Each row is a point on a landscape with many valleys, with its height.
From any point a ball rolls to the lowest of the 4 points nearest to it. It stops when none of these is lower. Distance is the straight distance between rows; heights are no part of it.
Q_535: [  7   2  32   3  13  11   1   4  -6  21  15  -7   2   3 -13 -12   4  10
  17  -5  -6  24  11   3 -15  -5   0 -13   7   1  18  -5   0 -15   9  -3
  12   3  15  -2  16  -6  -3  12   2  11 -13  -2   1  15 -10 -18   6  -6
 -22  13]  h=5.97
Q_413: [ 43  14  20  -9   5   1 -12  38  -5  19  -5 -10  16 -12  10 -22   8 -60
  40 -41 -28  30   4   8 -33 -18  32 -12  -1  38  32 -12   8  15  14   5
 -15   7 -14  24  21   7 -15  40   1  45  14  -2 -17 -14  13 -21 -27 -19
 -43   7]  h=2.51
Q_250: [-30   6 -56   8 -13   0 -18 -22   2 -43 -11   0  -6 -22  15  32 -18  34
 -47  36  27 -58 -16   2  20  19 -25   3   7 -20 -53  18  -3  -7 -22   6
  14 -21 -17  -2 -17  12   0 -46  -7 -34  13   8  13 -17  -9  21  14  29
  44 -26]  h=5.50
Q_861: [-22 -11   7  12  -3 -25  20 -12   3  -4  -7  10 -22   9   1   8   6  35
 -17  12  32 -20   0  -5  38  12 -18  11 -17 -18   5  -5   4 -19  -7   8
  -4 -12  27 -24 -12 -11  11 -30  -6  -2  -6  21  -9  23  -2   8  10  -2
  14  12]  h=2.57
Q_173: [ -1   5  37   2  18   6   2   7 -10  20  18  -6  -3   1 -14 -10   8  22
  12  -7   1  25  14   6  -9   2  -1 -12  -1   3  22 -11  -3 -15   2   2
  10   1  20  -6  14 -14  -5   6   2  14 -11   1   3  18 -12 -18   7  -6
 -24  14]  h=4.78
Q_857: [ -7   4  34   0  14  -1  -1  12  -5  13  16  -3 -10   2 -10  -7   6  26
   6  -5   7  13   6   9  -6   6  -2 -10   3  -2  20  -6   0 -10  -5   7
  11  -2  20 -11   5 -15  -4  -3   1  13 -10   9   3  19 -14 -18   6  -8
 -18  13]  h=3.54
Q_285: [ 11   1  30 -12  26  -1  18  12 -27  32  13 -13  -4  -4 -19 -37  15  22
  35 -32 -12  44  18   4 -13  -3   7  -6 -17  11  39 -33  -4 -34  29   5
  -1  14  34   5  15 -29 -12  44   6  21   0 -10  -4   9  -4 -20  -3 -26
 -40  21]  h=4.05
Q_572: [-18  -3 -24  -3  -2 -13  -7 -20   2 -18  -7 -10 -17   8   9   9  -3  17
 -29  23  25 -39 -17   5  23  19 -20  13 -11 -18  -9   4  -7  -1  -6   2
  13 -10   1  -9 -15   4   8 -33  -3 -10   3  -1   3  -2 -13  14   5  23
  26   3]  h=2.90
Q_197: [  1   2  -8 -10  -5  13  -1  -8  11   1   7   4   6  13  -2  -1  -4 -15
  -3   5 -11  -1  -7   0  -1  -1   2   1  14 -10  -6  14   2  20  -7 -14
  12   6  -9  -3  -7   0   4  -3   4 -12   1 -15  16  -5 -10   8  -7  -1
  11  -3]  h=1.93
Q_62: [ 45  16  10 -22  12   5 -24  37   0  14   2  -6  15 -14   6 -20  -1 -68
  38 -40 -38  27  -1  12 -39 -20  34 -16  -3  48  29 -13   4  33  11   6
 -20  13 -26  24  29   2 -14  38   8  42  19  -9  -8 -18  10 -16 -27 -28
 -44  -7]  h=1.88
Q_538: [  1   4  25  -1   5   8  -3   1   5  14  17  -4  -2   8  -9  -9   6  10
   9   1   1  12   6   5 -11   1   0  -8  14   0  16   4   2  -5  -8  -5
  14   0   9  -8   9  -9   0   0   2   7  -8   1   6  14 -14 -14   5  -4
  -9  10]  h=3.89
Q_811: [-29 -15 -11  14  -7 -22  17 -24  14 -13 -14   9 -25   9  -1  14   0  40
 -27  22  36 -28   4 -13  40  20 -21  15 -22 -17  -5   9  -3 -22  -6   8
  -7 -17  19 -20 -14  -2  14 -34  -3 -14  -6  21  -4  22  -4  18  21   8
  24   4]  h=4.40
Q_549: [ 40   1   7   2   1   7   2  17  -1  16  -1  -4  18   4  13  -7   2 -44
  27 -15 -18  19  10   0 -18 -21  17  -3   5  25   8  -5   3  12  22  -7
  -2  18  -6   9  15  14  -3  28 -10  14   0   1 -21  -3   9 -18 -14 -10
 -20  -1]  h=2.49
Q_810: [ 38   0   0  -1   3  12   2  11   5   8   2  -1  19   6  11   4  -1 -41
  18 -13 -20  15   4  -2 -11 -14  16   1   5  19  -5  -1  -1  20  16  -4
  -6  21 -10   8  11  15  -2  24 -10   5  -4   4 -12  -2   8  -8 -12  -6
 -14  -5]  h=4.39
Q_607: [  9   3   4  -3  -3  15  -1  -7  13  10  10   0   6  14  -2  -6  -2 -13
   6   1 -12   7   1   0  -6  -3   5   0  16  -3   2  16   4  11  -2  -9
  15  10  -2  -4   3   1   6   8   2  -3  -6  -7  10   6 -12  -4   0  -3
   0   2]  h=3.29
Q_744: [ 16  -2  30   1  18   7  11   8 -15  29  11 -12   9  -5 -15 -20  10   6
  32 -17 -12  34  12   0 -22 -14   1 -10  -1   9  25 -17   3 -23  21  -6
   7   6  19   3  22 -10  -5  32   4  12  -8  -5  -7  10   2 -17   0 -11
 -30  14]  h=3.58
Q_545: [-62  -9 -22  21 -25 -16  20 -30  23 -12 -24  16 -25   7  -7  16  -7  80
 -33  46  34 -33  28 -22  46  33 -21  19 -27 -19 -10  29  -1 -37 -15   6
  -2 -33  12 -24 -28 -10  11 -46  15 -32 -10  15  19  15 -16  20  30  13
  38  -8]  h=2.60
Q_360: [-17  -6   0   2  -4 -16   3 -16   5 -10  -2  -4 -19  11   6   3   3  22
 -20  17  27 -29 -10   9  24  14 -15  12 -10 -12   2  -3   1  -3  -8   3
   7  -8  13 -19  -9  -2   4 -35  -3   0   2   5  -4  15  -8   7   3   9
  15   6]  h=7.31
Q_673: [-15  -4  18   4  -3 -23  12  -3   0  -2   4   1 -18   9   3   1   9  31
 -12  10  26 -16  -3   8  21  11 -10   7  -3 -14  12  -9   7  -6  -8   6
   3 -10  19 -22  -8 -12   5 -28  -1   3  -2  15  -6  19  -5  -1   2   0
   7  10]  h=1.67
Q_569: [ 37   7  43   1  -1  -4   8  32 -18  26  -7 -15  16 -17  -6 -30  23 -44
  46 -55 -20  49  16   5 -33 -19  29 -11   0  25  42 -24  -3 -13  12   2
 -12  10   8  20  15   2 -16  65   6  47   3  -3 -26 -10  14 -21 -22 -13
 -44  27]  h=8.38
Q_118: [-45 -12 -26  18 -17 -15  19 -29  24 -15 -20  14 -28   3  -4  14  -2  63
 -32  37  34 -34  18 -16  41  31 -21  19 -23 -16 -15  26  -2 -31 -13   5
  -9 -27  15 -21 -27  -6  17 -41   8 -24  -6  15  13  17 -14  25  34  18
  35  -5]  h=1.12
Q_786: [-23   3 -41  -3  -6  -6 -13 -17   1 -28 -10  -9 -13  -4  10  16 -12  19
 -39  27  23 -46 -18  -1  20  18 -21   8  -5 -20 -29   9 -12  -1 -10   6
  16 -12  -6   2 -18   8   4 -35  -5 -21   4   2   8 -12 -12  18   9  31
  37  -6]  h=2.20
Q_623: [-28   6 -51   4 -11   1 -18 -18   2 -36 -11  -4 -10 -14  11  26 -16  28
 -47  31  26 -53 -21   0  16  19 -24   5  -1 -19 -43  12  -5  -7 -16   6
  13 -17 -14   3 -16  11   1 -39  -5 -30   8   4   9 -19 -11  17   9  30
  41 -14]  h=4.14
Q_268: [-12   3  -5 -10  -6  -4  -5 -12   3  -7   4  -7  -7  15   4  -3  -1   5
 -15  19  12 -25 -15  12  11   8  -7  10   2 -16   1   7   2  12  -8  -6
  15  -5  -4 -10  -9  -3   6 -24   4  -7   5 -14  10  -2 -13   8  -5  11
  16   2]  h=4.46
Q_765: [-31  -4 -58  17 -10  -3  -4 -26  16 -32 -18  10 -15 -18  11  21  -5  55
 -54  32  26 -55  -7  -4  39  30 -26  13  -8 -14 -43  24  -3 -13 -19   1
   3 -33   0 -10 -27   8   6 -41 -11 -27  10  11  15   4 -14  22  26  34
  44 -16]  h=1.33
Q_133: [-16   3 -22 -11  -7   6  -9 -11   5 -10  -3   9  11   4   0  11 -11 -15
 -19  15 -11 -11 -18  -2   5  -7  -4   5  12 -19 -18  11  -3  20 -13 -13
   6  -2 -22   3 -10   9   0 -12   9 -24   5 -22  19 -20   6  21  -7  11
  20 -12]  h=1.69
Q_576: [ 35  -3  14   6   4  10   7   9  -1  19   2  -5  18   6   6 -11   7 -29
  29 -12 -16  25  10  -4 -18 -21  12  -5   6  18  10  -4   5   2  21 -11
   3  13   3   8  17   9  -5  31  -3  14  -4   1 -14   2   4 -17  -9  -5
 -22   5]  h=3.31
Q_429: [-26  -7 -49  13  -7  -7  -3 -25  12 -32 -16   2 -17 -11  11  20  -5  42
 -48  27  25 -51  -8  -4  32  30 -23  16 -10 -15 -36  19  -8 -13 -13   6
   3 -26   2  -6 -26   9   7 -38 -10 -22   8   9  10   0 -14  23  20  30
  41 -11]  h=1.00
Q_312: [ 30  -3  25  11   5   5  15  15  -8  26   0 -10  17 -10  -3 -23  14 -23
  37 -21 -16  34  12   0 -25 -25  13  -7   2  13  20 -16   7 -15  24  -9
   2   7  12  10  24   3  -8  46   0  24  -1  -3 -18   0   8 -19 -10  -8
 -32   9]  h=2.59
Q_668: [-27 -14   0  17  -7 -24  21 -17   6  -6 -11  13 -26  12   2   9   2  39
 -19  16  34 -19   5  -8  40  14 -20  12 -21 -19   2   1   2 -24  -6  10
  -5 -13  27 -22 -15  -8  14 -29  -1  -8  -5  23  -8  25  -1   9  14   2
  18  10]  h=4.34
Q_56: [ 26  -2  21   6   6   9  13   6  -7  25   5  -9  16  -2  -6 -16   9 -18
  35 -14 -16  31  12  -2 -21 -21   7  -7   2  14  16  -8   7 -15  21 -12
   5   7  13   4  24   5  -6  35   0  16  -8  -2 -13   5   3 -18  -5  -7
 -26   9]  h=2.77
Q_619: [ 28  -1  32   6   4   0  19  17 -17  29   1 -14  13 -14 -14 -30  17 -15
  44 -37 -16  44  14   2 -28 -17  16  -8  -1  12  27 -24   2 -24  25  -7
  -3   9  19  11  20  -7 -12  60   6  26   2  -6 -17   1   7 -16 -13 -14
 -34  17]  h=2.45
Q_628: [-34   8 -38  -7 -11   4 -22 -19   1 -24 -12   5   0  -3   2  28 -24  -3
 -32  35   3 -33 -22  -4   3  -2 -18  -3   8 -24 -31  15  -7   9 -17  -4
   6  -9 -36  11  -4  18  -3 -33   9 -33  -1 -12  17 -29   7  22  -1  24
  33 -21]  h=6.91
Q_363: [  8   2  32  -3  23   8   4   8 -16  25  15  -9   1  -3 -17 -17   8  18
  23 -12  -7  31  14   1 -16  -3  -2 -12  -3   5  24 -19  -1 -21  15   1
   7   5  24  -1  17 -15  -6  21   4  15 -11  -4   1  15  -6 -17   7 -11
 -28  16]  h=7.12
Q_347: [ 42   5  24   3  -2   0   4  31  -8  22  -5 -11  19  -9   8 -22  14 -48
  40 -33 -24  31   8   4 -26 -23  26  -6   2  30  26 -15   9   1  20  -1
  -9   6  -2  15  19   9 -16  45  -1  35   7  -1 -22 -10  14 -21 -23 -13
 -35  10]  h=2.34
Q_108: [-17   5 -22 -13  -7   3 -10 -12   4  -6   1   3   4  12  -1   3  -9  -9
 -16  17  -2 -15 -20   2   6   2  -8   6  10 -20 -12   9  -4  17  -8 -13
  12  -1 -17   0  -9   3   2 -18   7 -16   6 -19  18 -17  -5  15  -7  10
  20  -7]  h=2.25
Q_782: [-18   3 -20 -12  -4  -4 -12 -13   0 -10   1  -7  -6  13   6   2  -4   4
 -22  21  11 -26 -20   7  13  10 -15   9   1 -19  -6   4  -3  11  -6  -5
  16  -6  -7  -6 -11   3   5 -29   1 -13   5 -15  10 -10 -13  12  -4  15
  20   0]  h=1.29
Q_231: [ 27  -3 -11  -7   4  15 -14  12  -3 -24   6   7  22  -5   5  15  -5 -51
  -4 -16 -17   3 -13  -1 -19 -10  16   2  17  16 -29   4  -2  46  -7   7
 -23  17 -31  19  -3  15   6   3  -7  -9   2   0  -6 -13  27  11  -4   1
   5 -19]  h=5.47
Q_817: [-35 -16 -31  19 -11 -14  13 -30  23 -19 -19  10 -26  -3   0  15  -2  54
 -37  31  32 -38   8 -10  41  31 -22  22 -22 -12 -20  23  -5 -23 -14   6
  -5 -28  10 -17 -24   2  12 -35   0 -20  -5  16   9  13 -12  23  31  21
  34  -7]  h=0.29
Q_356: [-34   9 -55   9 -32  11 -22 -23   9 -54 -12   1  -2 -18  14  44 -29  25
 -38  54  23 -64 -17   5   0  12 -23  -6  17 -17 -59  26   5   3 -32   4
   7 -17 -43   9  -3  17  -2 -58   0 -43   6   0  15 -30  -2  22  13  31
  47 -38]  h=5.84
Q_369: [  3  -6 -21  -3  -4  11  -8  -6   3 -24  -1  16  22  -8   5  21  -8 -41
 -12   2 -18  -6 -17 -10  -3 -11   3   7  23  -8 -30  14   0  37 -20  -4
 -16   0 -33  13  -3  15  -1  -9   2 -29   8 -10  11 -21  27  21  -1  11
  20 -20]  h=1.68
Q_931: [ 15   2   1  -3  -1  15   0  -5  14   9   9   1   6  15  -2  -3  -4 -20
   7  -2 -15   7   2  -2  -7  -6   7   1  15   2  -2  14   2  14   0 -12
   8  12  -5   1   4   4   8  12  -2  -7  -5  -6   7   0  -8  -3  -2  -5
   0  -1]  h=3.88
Q_796: [ 32  -3 -10 -10   5  16 -13  12  -2 -17   6   6  20   1   6  13  -6 -49
   0 -14 -18   8  -9  -1 -17 -12  18   1  15  20 -25   2  -4  42  -1   4
 -20  24 -26  14  -1  19   4   9  -9  -3   0   0 -11 -11  22   5  -6  -2
   1 -15]  h=4.53
Q_111: [ 14  -1  33  -1  15   3  20  12 -23  30   3 -16   9  -8 -18 -36  14   3
  42 -32 -14  46  15   3 -24 -14   7  -9  -8   8  33 -28   1 -28  29  -5
  -3  14  29   9  20 -17 -11  54   7  21   0 -10 -12   4   4 -19  -6 -20
 -34  19]  h=2.56
Q_130: [ 44  14  13 -13   7   3 -15  38  -2  15  -2  -7  17 -10  11 -18   3 -60
  37 -37 -29  28   1   9 -30 -19  33 -12  -4  43  28 -16   8  23  17   5
 -17   9 -18  21  23   9 -14  37   1  42  16  -3 -17 -14  13 -21 -26 -21
 -40  -2]  h=1.20
Q_9: [-19  -3  30   7  10 -18   8  17 -16  13   6  13 -22   2  -4  -3  15  47
  -1 -11  15  13  14   2  17  11   1  -4 -11  -6  14 -17   0 -17   1  18
   0  -6  37 -19 -16 -27   0  -1 -16  16 -12  15  -7  19  -4 -22   5 -16
 -16  22]  h=2.42
Q_935: [ 29   2   4   3   3  16   2   1  10  13   5  -1  13  13   5  -7  -1 -30
  14  -7 -15  15   6  -3 -12 -12  10   0  13  10  -1  10  -1  12   9 -10
   5  17  -3   2   9   9   3  22  -6   1  -7   0  -5   1  -3  -7  -4  -4
 -10   0]  h=4.56
Q_281: [-28   4 -31 -12  -8   4 -15 -17   1 -16  -6   3   2   4   1  16 -15  -8
 -27  27  -2 -23 -22  -4   5  -3 -15   2   7 -26 -20   9  -7  15 -10  -9
   9  -4 -24   7 -10  11  -3 -25   7 -27   4 -21  16 -26   6  21  -5  20
  26 -12]  h=3.32
Q_835: [ 16   0  18   2   6  14   5  -3   8  18  11  -4   8  11  -6  -9   3  -8
  18  -3 -11  16   8   2 -13  -9   0  -6  11   5   8   7   3  -2   7 -10
  13   6   4  -1  14   0   4  15   1   5 -10  -1   2  10 -11 -12   1  -3
 -14   8]  h=5.32
Q_211: [-53 -15 -34  21 -19 -11  15 -31  26 -16 -23  16 -27   2  -2  13  -2  71
 -38  42  29 -38  20 -15  45  32 -19  19 -22 -13 -20  31  -3 -30 -14   1
  -5 -34   9 -20 -30  -4  13 -42   7 -28  -4  10  19  14 -16  24  34  22
  38 -12]  h=1.78
Q_55: [ 44  15   6 -27  22  11 -32  26   1   9  12  -8  16 -18   1 -21  -2 -76
  38 -40 -47  29 -10  12 -51 -27  34 -23  -4  48  19 -11   6  44  10   5
 -24  19 -36  31  33   2 -13  41  13  36  21 -11  -1 -15   8  -5 -22 -31
 -44 -14]  h=2.63
Q_992: [ 23   0  37   3   6  -1  22  15 -23  30   1 -15   7 -15 -15 -39  19  -9
  46 -43 -19  50  13   0 -31 -18  13  -9  -6  14  33 -31   1 -27  24  -5
  -3  17  24  12  18 -11 -11  64   6  29   4  -6 -20   3   6 -18 -15 -20
 -33  22]  h=2.24
Q_842: [ 23  -2  40   1   4  -4  22  15 -24  30   0 -18   6 -14 -19 -39  21 -13
  45 -51 -19  55  15   3 -28 -16  22  -7  -8  12  39 -30  -3 -27  27  -4
  -7  21  25  17  18 -13 -10  74   9  31   3  -4 -19   0   7 -17 -16 -23
 -35  27]  h=1.54
Q_641: [ -6   2  35   0  17  -3  -3  16 -12  16  17  -3  -9   0 -11  -6  10  32
   7  -8   6  19  11   7  -4   7  -2 -13   0   1  21 -12   1 -14  -2  11
   8   1  26 -12   4 -20  -5   4  -4  17 -11   6   1  18 -13 -18   8 -11
 -20  17]  h=3.12
Q_566: [-20  -2  28  11   4 -21  14  11 -10   6   6  11 -18   4  -2   3  14  42
  -3  -3  19   2   5   3  20   7  -5  -2  -7 -13  12 -15   4 -13  -5  14
  -1  -7  30 -23 -15 -21   3 -11 -11  12  -6  18  -8  20  -1 -14   2 -13
  -5  18]  h=1.27
Q_65: [ 15  -3 -17  -7  -2  14  -3   1   6 -11   2  13  19   0   2  12  -8 -38
  -9  -8 -21   8  -9  -8  -6  -7  12   5  21   0 -23  14  -2  33 -10  -6
  -9  12 -23   8 -10  11   6   6  -3 -20   2  -7   8 -11  15  13  -7   2
  11 -11]  h=1.53
Q_804: [  3  -2  33 -10  31  -1   7  14 -29  25  14  -8  -9  -2 -12 -23  12  31
  26 -20  -8  38  18   5  -5   7   3 -10 -16  10  35 -26  -5 -33  20   7
   3   8  34  -3   9 -23 -12  26   0  20  -7  -7  -1  12  -8 -22   3 -20
 -37  21]  h=1.56
Q_880: [ 26   0  -6  -5   0  15   0   3   6  -1   5   5  16   9   4   8  -7 -38
   3 -13 -21  10   0  -5 -10 -12  14   2  16   9 -16  10  -3  28   7  -8
  -4  22 -12   7  -3  12   7  16  -8  -7  -7   0  -2  -7   6   2  -8  -4
  -2  -9]  h=2.12
Q_840: [-35  10 -51   5 -23   8 -24 -24   7 -42 -13   1  -3 -13   8  40 -27  15
 -37  48  14 -53 -19   0   1   5 -22  -5  13 -21 -50  23  -2   3 -25   2
   7 -14 -45  14  -1  19  -4 -49   3 -38   3  -3  16 -34   3  20   9  28
  44 -31]  h=5.82
Q_469: [-12   0   2  -7  -4  -4  -3 -11   7  -1   9  -5  -9  14   3  -5   2   6
  -9  13  13 -15 -11  11   7   8  -5   5   8 -13   7   5   4   7  -8  -6
  16  -3  -1 -13  -6  -6   3 -21   4   1   5 -11  10   4 -18   3  -5   7
   8   4]  h=5.94
Q_899: [-19 -11 -22  10  -4 -19  10 -23  11 -20 -11   0 -25   5   6  12  -1  30
 -30  21  33 -38  -6  -3  35  23 -22  18 -18 -13 -10   6  -4 -13  -8   6
   0 -16  14 -15 -15   2  12 -33  -4  -9  -1  13  -1  15  -9  19  15  18
  27   4]  h=4.31
Q_730: [-10   2 -11 -12  -7   6  -7 -12   8  -5   4   1   3  15   1  -1  -2  -6
 -10  11  -2 -11 -14   3   4   1  -3   6  10 -17  -3  10   0  18  -9 -12
  13  -1  -9  -6 -10   1   4 -14   4 -12   6 -20  18 -10  -9   8  -7   6
  15  -2]  h=3.30
Q_671: [ 20  -2  44  -3   6  -7  27  12 -26  32   5 -22  -2  -7 -21 -49  21  -8
  48 -63 -22  60  17   3 -24 -13  20  -8 -16  11  51 -35  -9 -33  26  -1
  -5  33  30  17  14 -26  -7  80   6  35  10  -5 -19   4  -2 -24 -16 -35
 -41  31]  h=3.70
Q_915: [-25   1 -34  -6 -10   4 -16 -17   5 -24  -8  13  12  -3   3  24 -18 -19
 -25  29  -9 -19 -21  -6   3  -9 -14   3  10 -22 -27  14  -3  19 -19 -10
  -2  -6 -38  17  -2  18  -6 -28   8 -34   0 -17  19 -27  16  24   0  18
  27 -20]  h=4.82
Q_101: [ 45   6   1 -14   7   5 -15  26  -5   5   0  -3  21   0  13  -2  -5 -53
  23 -18 -22  13  -5   9 -22 -19  27  -7   0  35   5 -13   3  33  21   1
 -15  20 -19  11  13  14  -5  22  -9  20   7  -2 -17  -9  17 -13 -20 -14
 -27 -14]  h=0.96
Q_967: [ 15  -7 -16  -5   0  14 -10   4   1 -25   3  14  22 -10   5  21  -6 -47
 -11  -8 -16   1 -15  -8 -10 -12   8   8  22   1 -33  13  -1  44 -16   0
 -20   7 -32  18  -6  15   1  -3  -4 -22   9  -4   4 -16  29  18   0   6
  15 -19]  h=2.76
Q_990: [  0   2  33  -3  25   1   1  16 -21  22  16  -7  -8  -2 -13 -11  10  32
  13 -13  -1  29  17   7  -5   9  -2 -13  -9   4  27 -18  -6 -24  11  11
   6   3  30  -6   6 -21  -8  15  -3  17 -14  -2   0  17 -10 -24   6 -14
 -31  20]  h=5.12
Q_332: [ 41   0  -4 -19  10   9 -24  24 -10 -10   4  -4  18  -3   8  10  -7 -56
   6 -15 -23  10  -9   8 -26 -17  21  -7   3  32 -10 -11   0  47  10   4
 -23  26 -29  17   8  18  -2  12  -6  10   1  -8 -17 -10  25   1 -12  -8
 -15 -23]  h=2.47
Q_246: [-16  -2  28   4   4 -15   6   3  -1   3  10   1 -15   5   0  -1  10  30
  -5   4  19  -6  -1  11  13   8  -4  -2   0  -9  13  -8   6  -5 -12   5
   6  -9  23 -21  -7 -15   3 -19  -3  10  -1  10  -2  20  -9  -7   3  -5
  -2  13]  h=1.86
Q_986: [  7   4  27  -1   8   9  -1   2   0  16  16  -6  -1   9 -10  -9   3   9
  12  -4  -3  16   7   3 -14  -2  -1  -8   8   0  17   0   1  -7   0  -4
  15   0   9  -2  12  -9   0   4   4   9 -12  -1   5  14 -14 -12   8  -5
 -13  12]  h=4.17
Q_847: [ -8   1  12  -4  -3  -5  -3  -5   3   2  10  -6  -8  14  -1  -5   2   9
  -6  11   9 -13  -7  10   6   8  -3   3   8  -9   9   4   6   7 -14  -4
  13  -4   4 -14  -2  -8   3 -22   1   2   3  -6   6   9 -18  -2  -3   2
   7   6]  h=3.60
Q_858: [ -5   3   8  -6  -3   3  -4  -5   9   3  11  -4  -4  16  -2 -10   2   3
  -4   9   3  -5  -7   9  -1   4  -2   1  10  -8   7   9   2   9  -9  -8
  16  -1   0 -10  -3  -6   3 -13   6   0   0  -7  13   4 -15  -4  -1   1
   4   3]  h=3.99
Q_69: [-34   3 -39   2 -16   7 -21 -22  13 -34 -13  11   2  -7   6  38 -24  -8
 -26  43  -3 -37 -23  -6   1  -6 -22  -5  10 -21 -35  21  -5  15 -24  -5
   3  -9 -49  22   3  25  -6 -39   6 -36   0 -11  16 -33  15  23   7  26
  33 -28]  h=6.41
Q_779: [ 18  -3  34  -2  14   0  24  13 -25  33   4 -18   2 -14 -19 -42  18   4
  45 -45 -18  51  16   3 -24 -11  14  -7 -11  11  38 -32  -2 -33  29  -3
  -5  18  29  14  16 -22 -11  65   7  26   6  -8  -9   4   1 -17 -11 -24
 -35  23]  h=2.75
Q_503: [  3   1 -15 -10  -3  11  -4  -6  11  -4   2  11  13   9  -1   7  -8 -26
  -9   0 -16  -1 -11  -5  -1  -8   7   4  17 -10 -19  16   1  26  -9 -14
   1   9 -20   3 -10   5   5   1   5 -21   2 -14  15 -13   1  18  -9   3
  14  -9]  h=1.23
Q_94: [-32 -10  10  18  -6 -22  25  -6   0   5  -3  19 -20  12  -2   7   8  49
  -7   7  30  -7   9 -15  38  10 -21   7 -19 -23   4  -9   4 -30   2  10
  -7 -15  34 -28 -17 -20  16 -23  -8  -4  -9  24  -7  25   7   0  10 -13
  10  13]  h=1.42
Q_51: [ 16   0  25   4  12  14   8   3  -2  25  13  -8  10   4  -8 -12   4  -3
  26  -9  -7  26  12  -1 -20 -14   2  -9   7   7  17  -4   2 -14  12  -9
  11   7  13   2  22   0  -2  22   2   8 -12  -2  -4  12  -6 -16   4  -5
 -22   8]  h=5.15
Q_342: [ 12   1 -13  -7  -2  16  -1  -3  12  -1   4   8  13   6   2   7  -8 -29
  -6  -6 -17   6  -6  -7  -3  -7  10   4  16  -2 -20  13  -2  27  -6  -8
  -2  12 -16   1  -9   6   7   8   1 -15  -2  -7  10  -7   3   9  -7  -2
  10  -8]  h=1.39
Q_316: [ 42   3  18   4  -3   1   2  27  -4  20  -5  -7  20  -8  13 -15   8 -45
  36 -25 -19  27   7   3 -20 -21  24  -5   2  27  20 -13   9   6  24  -6
  -6   9  -3  13  19  13 -12  39  -6  28   7   0 -21 -10  13 -22 -19  -9
 -29   2]  h=1.22
Q_395: [-33   9 -55   5 -19   3 -22 -19   1 -46 -11   1  -2 -19  14  38 -24  29
 -46  43  22 -61 -20   1   8  16 -26  -4  13 -20 -56  20  -2  -3 -25   6
  11 -21 -30   4  -8  13  -3 -52  -2 -39   8   7  12 -24  -5  20  13  29
  45 -32]  h=5.60
Q_418: [ -5   0 -22  -6  -5  11  -3  -7   5 -12  -1  15  17  -2  -1  15 -10 -32
 -12   3 -17  -4 -15  -7   2 -10   3   5  18 -13 -24  16  -1  30 -16 -11
  -5   3 -27   9 -11   9   2  -5   3 -26   4 -15  17 -18  14  20  -6   8
  16 -14]  h=1.36
Q_638: [-24  -7  17  13  -3 -24  18   0  -2   1  -2  15 -21   6   1   5  11  43
  -7   5  27  -7   3  -3  28   9 -11   5 -11 -18   9 -13   7 -20  -4  11
  -3 -12  34 -27 -14 -18  10 -22  -8   3  -3  22  -9  24   1  -5   6 -10
   7  13]  h=0.28
Q_289: [ 46   8   5 -11   5   4 -15  30  -5  11  -2  -7  18  -3  14  -9   0 -58
  32 -22 -26  21  -1   9 -25 -19  29  -8  -1  41  15 -15   9  25  20   1
 -13  15 -19  16  17  13 -11  32  -4  28  12  -4 -18  -9  16 -19 -24 -18
 -33  -8]  h=0.23
Q_936: [-13   1  33   5  10 -15   5  15 -14  10  10   9 -16  -1  -7  -3  13  39
  -1  -8  14   9   9   5   9  12   1  -4  -1  -6  18 -14   1 -13  -3  15
   6  -5  28 -20 -10 -19  -3  -4  -6  16  -6  14  -3  20  -9 -17   5 -10
 -14  17]  h=2.05
Q_631: [-47  -9  -9  19 -13 -19  22 -24  17  -6 -17  17 -27  13  -6  15  -7  63
 -23  26  35 -19  23 -26  44  28 -25  15 -27 -25  -3  19  -5 -41  -8  14
  -4 -21  24 -24 -19 -11  18 -35   8 -24 -14  22  10  20  -5  15  28   1
  27   3]  h=2.87
Q_923: [-40 -14 -11  18 -13 -17  24 -27  19 -12 -18  15 -27   9  -5  14  -4  54
 -27  27  33 -27  16 -19  45  26 -24  17 -25 -17  -4  14  -6 -32 -10   8
  -8 -22  19 -22 -19  -8  15 -35   2 -22 -10  23   5  20  -7  18  28   8
  30   0]  h=1.92
Q_20: [-40 -10   0  18 -11 -21  25 -16   9   1 -10  21 -22  15  -6  11  -6  53
 -15  16  34 -11  19 -28  44  17 -25  12 -27 -26   4   4  -1 -41  -1  12
  -5 -17  30 -25 -17 -15  21 -27  -1 -18 -13  24   0  22   3   7  22  -6
  18  11]  h=4.18
Q_158: [-30  12 -45  -5 -13   0 -23 -18  -1 -31 -10  -1  -6  -6   8  27 -23  13
 -38  36  17 -43 -25  -1   7  10 -21  -2   4 -23 -39  13 -10   1 -15   4
  13 -13 -28   8  -7  14  -3 -41   1 -30   2  -3  12 -25  -3  20   8  28
  38 -17]  h=5.67
Q_868: [ 41   4  -4 -19  10   9 -24  22 -10  -8   6  -3  19   1  11   5  -8 -55
  12 -15 -24  11  -9   8 -24 -16  24 -10   3  33  -8 -14  -1  47  14   3
 -23  25 -30  20   9  16  -2  16  -8  15   2  -6 -14  -9  24  -1 -16 -10
 -16 -21]  h=1.35
Q_280: [ 31  -1  -9  -9   4  15  -8   9   2 -11   4   7  19   2   5  12  -7 -45
   1 -13 -17   8  -5  -5 -13  -8  18   1  15  18 -22   4  -3  37   2   1
 -11  24 -21  11  -2  14   4   9  -8  -7  -4  -3  -7 -11  17   5  -9  -2
   1 -15]  h=3.36
Q_747: [-39 -14 -48  19 -13  -7   5 -30  23 -23 -20  13 -23  -9   6  16  -2  59
 -45  35  23 -46   5  -9  41  31 -22  18 -16 -12 -31  29  -4 -19 -17   0
  -6 -31   7 -14 -31   6  10 -40  -5 -26   5  12  14   9 -13  24  30  30
  42 -15]  h=0.67
Q_42: [ -8   2  22   2  -1  -7   0   0   3   4  14  -4 -11  10  -5  -5   8  19
   0   5  12  -4  -2  12   3   9  -3  -2   9  -6  17   0   5   1 -12   0
  14  -5  11 -15  -2 -13   2 -15   1   8   0   4   3  15 -17  -9   0  -1
  -2   9]  h=2.06
Q_315: [ 42  11   3 -24  11   5 -27  31  -6   4   4  -6  18 -10   7  -9  -5 -62
  27 -24 -32  17  -6  14 -34 -21  32 -15  -3  44  12 -14   7  41  14   3
 -21  17 -32  19  21   8  -9  25   2  33  14 -10 -13 -14  19  -8 -22 -23
 -33 -16]  h=0.91
Q_44: [ 40   9  33  -2   0   0  -3  36 -10  25  -5 -14  20 -16   3 -24  18 -55
  43 -47 -22  41  12   7 -30 -17  34  -9   0  33  37 -20   4  -4  12   4
 -13   5  -1  21  18   8 -18  49   1  45   8  -2 -21 -13  14 -24 -25 -15
 -41  18]  h=5.86

Where does a ball stop that starts at each point below?
Q_840 => Q_817
Q_986 => Q_638
Q_173 => Q_638
Q_158 => Q_817
Q_847 => Q_638
Q_858 => Q_638
Q_356 => Q_817

Call two points neighbours if one is among the 4 nearest of the other. Go from one point of each pair to the other, from neighbour to neighbour, staying as low as possible. Name the highest point that can't be avoided.
Q_817 / Q_289 => Q_280
Q_503 / Q_782 => Q_108
Q_503 / Q_817 => Q_572
